Each row is a point on a tangle of strands that fork and nearly touch. The rows are in no order.
Two points are linked if the straight distance between their rows is under 22.6. Some points are linked to none.
Muv: [-15 -15  10 -12   5  -2 -19 -28  -7  -5]
rozes: [  2   9 -15  12 -19  29   1 -19 -24  18]
bana: [ -9 -14   7 -10  -2   3 -18 -32 -19   2]
fera: [  9  11 -19  19 -24  33   2 -11 -18  26]
dutuk: [ 24 -12  12 -18   8 -22  -4  20   4  -4]
Dur: [ 12 -27  21   1   3  16   4  -7  13 -19]
Zude: [ 10  -3  14 -13   0  -2 -10  -5 -13   6]
katud: [ -6  30 -19  23 -14  12  -6   9   5  34]
nomuf: [ 14 -12   7 -16  11 -22  -1  14   9 -10]
gipe: [ -6  22 -23  19 -19  21  -5  -8 -10  33]
Benev: [ -2  20 -14   9 -15  15  -9  -7 -20  29]
Feg: [-17 -21   9 -13  12 -10 -15 -13   9 -16]
Rafu: [ -9  30 -14  10  -1 -13  -1  26   3  19]
las: [  0   2   8 -12  -2  -3 -13 -13 -19   9]
Godon: [-18  -8  -3  -1  11  -6  14  -4  20 -28]
mero: [ 10 -17   0 -19  15 -30  -4  14  13 -12]
pinin: [ -9   2  -1 -18  12 -36  -7   9   1  -6]
fitoz: [-16 -24  13 -11  10  -3 -20 -23   3 -12]
puz: [ -3  32 -13  20  -9   6   1  19   6  26]
Tafam: [  4 -36   6  -2  14   4   4   0  29 -30]
nuba: [  6   5   5 -13   5 -20  -2  15  -2   0]
Mefa: [ 12   6   1 -10   6 -25   5  24   0  -1]
Rut: [ 17 -15   9   3 -14  25   1 -24 -20   2]
fim: [  9   8   3  18  -4  25  33  11  12 -13]
lem: [ -3  28 -20  22 -18  15  -8   3  -1  40]
runuv: [ 17  -7  12   4   0  12  24  10  13 -16]
Fetun: [ 11 -14  16   2   1  13  14  -1  10 -17]
visek: [-24  -7  -3  -7  13 -15   6  -7  17 -26]
gobu: [ 13  -7   3   2 -17  23   0 -24 -25   9]
gumub: [  8 -28  11 -12  11  -7  -5   5  17 -18]
Kabad: [ -3  -4   7 -11  -4   0 -16 -24 -21   7]
Bavan: [ -9  19 -14   0 -10   5 -14 -12 -24  26]
kon: [ -5  23  -3  -4   0 -17 -12  13 -15  20]
geko: [  6  15 -11  22 -18  34  10  -6  -9  19]
reref: [  4   3  -6   8 -17  26   2 -23 -24  11]
Sab: [ 15 -26  20   7  -4  28   3 -22  -1 -13]
fek: [ 14 -12  19 -19   3 -10 -16   1  -8   4]
popav: [ -8  23  -5  -3  -1 -10 -14   4 -17  22]
zozan: [-21 -11   3 -11  14 -16  -4  -8  13 -21]
kese: [ -4  32 -16  19  -7  -5  -2  28  10  28]
tevu: [-14  12  -3 -14  11 -33  -8  11  -4   0]
tase: [  5 -37  16   2   9  14  -1  -5  22 -26]
Dimam: [ 16 -22  17   4  -9  26   1 -24 -10  -6]
nav: [-10  16 -12  18   1  11  32  13  18 -16]
tosub: [-12  16 -14  -8  12 -38   2  21   1  -1]
keva: [ -3 -30   0   0  14   0  13  -2  30 -35]
tubu: [  1  -7  -5 -19  16 -39  -3  14   9 -11]
Nirid: [ 12 -31  22   5   0  24   2 -15   9 -18]
Tok: [-10  20 -15  -2   8 -32   5  26   1   3]
Luf: [ 0 17 -5 21 -3 21 31 15 14 -9]
buda: [-13  23 -11   0  -6  -3 -15  -7 -22  25]
nifos: [ 17   2   8  12  -4  21  30  13  11 -15]
vope: [  1  15   3 -10   3 -19  -7  14 -11  10]
Loze: [-10 -18   0   1  12  -3  16  -3  25 -34]
Siz: [ -6  24 -13   3   4 -24   2  28  -1  11]

A fork is a point with three links, a tip a point with one. Leave the first point through the second and follow the links. Name the first fork or tip that comes.
bana / Kabad -> fek
Benev / Bavan -> Mefa
nav / Luf -> Dur
runuv / nifos -> nav
tubu / mero -> dutuk

Name the points in between on the shortest way along the links from the first point to the second, in order.
bana / Godon -> Muv > fitoz > Feg > zozan > visek
rozes / Sab -> reref > gobu > Rut > Dimam
buda / Mefa -> popav > kon > vope > nuba
Luf / Fetun -> fim > nifos > runuv
